Each row is a point on a landscape with many valleys, with its height.
A ball rolls from a point to whichever of its 6 nearest points has the largest drop for the distance, and stops where none of them is lower. Distance is the straight distance between rows; heights are no part of it.
Luz: [  8  -6 -11  14   3 -20  -8  -8]  height 306
vilus: [  1 -10 -35  32  24  -6 -18  -2]  height 108
fid: [  9  11 -15  21  14  22  -9 -11]  height 361
tupo: [ -4 -26 -37   6 -18 -42 -23  17]  height 636
luf: [-54  27  24 -27 -25   6  20  22]  height 284
muma: [ 22 -26  13  -8  -9 -48  -6  12]  height 637
Gipe: [-49  28 -31  25 -28  34  13  -6]  height 137
fak: [-14  -6 -44  37 -14 -13 -22 -11]  height 315
rukig: [ 30 -32   5 -29  37 -15 -17  24]  height 126
dipeg: [-24  19  -7  17 -18  27  11 -13]  height 168
ton: [ -2 -22  28 -15 -50 -26  21   8]  height 629
bot: [-6 22 21 -2 -9 29 20 -6]  height 158
Peva: [ 15 -18  18  -1 -13 -18   3 -10]  height 421
Lugu: [ 32 -24  16 -27  40 -20 -15   7]  height 438
rok: [ 21  15 -28  18  45  12 -21  -8]  height 447
supat: [-42  24  26 -14 -28  25  19  10]  height 247
sanuv: [-23  16  35 -21 -25  12  22  13]  height 280
mefa: [ -3  14 -24  31   6  18  -4 -13]  height 325
zolan: [-22  33   1  11   1  49  14 -16]  height 125
mul: [-17  25  40 -27 -11  22  26   1]  height 234
zad: [ -8  13  52 -28 -11  19  24   3]  height 285
luboz: [-33  25  50 -40 -17  10  22  17]  height 302
kabuz: [  5 -18   9  -7 -32 -26   3  -6]  height 504
mego: [ 10 -19 -41  -8  22 -20 -22  21]  height 326
dogi: [ -5  15  -4  12   5  17   8 -21]  height 249
Pofo: [ -5 -29 -57   2   0 -28 -36  28]  height 579
bobef: [ 28   8  36  -8  23  10  15 -17]  height 343
panis: [  4   9  39 -11  -9  19  24  -9]  height 229
fuviz: [-35  10 -33  36 -33  15   6  -6]  height 209
Koza: [-22 -26 -54  10 -15 -35 -28  15]  height 566
suf: [ 29 -17  20 -15 -10 -45  -3  11]  height 661
Dif: [ -1 -30 -50 -16  29  -2 -31  24]  height 425
ver: [ -9  -1 -46  33   6  -5 -22  -5]  height 254
biriz: [ 28  -8  -6 -12  58   1 -17   6]  height 356
nena: [ 17  21   3  27  39  28   1 -31]  height 133
Vuni: [-16   5 -14  18 -40   6   6  -4]  height 235
buk: [ 44 -31  27 -41  26 -32  -7  16]  height 832
tuka: [  9  13  28  -9   7  30  14 -17]  height 236
Kon: [-30  24   4   0 -22  25  21  -2]  height 208
somi: [-28  28 -16  23 -10  42   9  -8]  height 224
pufu: [15  2 12  6 10  0  0 -9]  height 353
tobuz: [-28   9   9  -5 -34  11  15   1]  height 244
limip: [ 28   2 -11   4  35  -4 -18 -11]  height 346
gazas: [ -9   5   5  10 -18  11  14 -11]  height 219
Padol: [ 38 -10  36 -17   3 -12  13 -11]  height 160
mugig: [ 19   9  60 -23  11  29  22 -15]  height 342
kiga: [ 13  -8 -44  -4  60  10 -36  15]  height 354
refat: [ 11 -13 -27  -4  37  -8 -27  15]  height 117
Vofi: [  6 -29   3  -4 -45 -51   6  14]  height 677
diri: [  3 -18 -13  19 -20 -31  -1   3]  height 430
vod: [  0  21  31   0   9  35  20 -12]  height 231
befa: [-10 -12 -34  27 -37 -28  -6   1]  height 410
Gema: [ 19 -15  -9   0  23 -26 -21   7]  height 332
Rovo: [ 38   0  44 -19  29 -16   9 -11]  height 412

For each start below, name the point where the ball stops.
diri | vilus
luboz | bot
Vuni | zolan
tobuz | zolan
kabuz | Padol
Lugu | refat
fuviz | zolan
mugig | bot
Koza | vilus
sanuv | bot

Call two points neighbours if one is among the 6 nearest of the other. Go from one point of each pair to the other, from neighbour to neighbour, staying as low as possible. Name the highest point that can't be avoided.
zolan and nena | dogi
Padol and vilus | fak
zolan and Padol | panis

Write out the way that a ball takes from each point below.
muma | Gema > refat
befa | Vuni > dipeg > zolan
ton | tobuz > dipeg > zolan
buk | rukig > refat
Vofi | diri > Luz > vilus
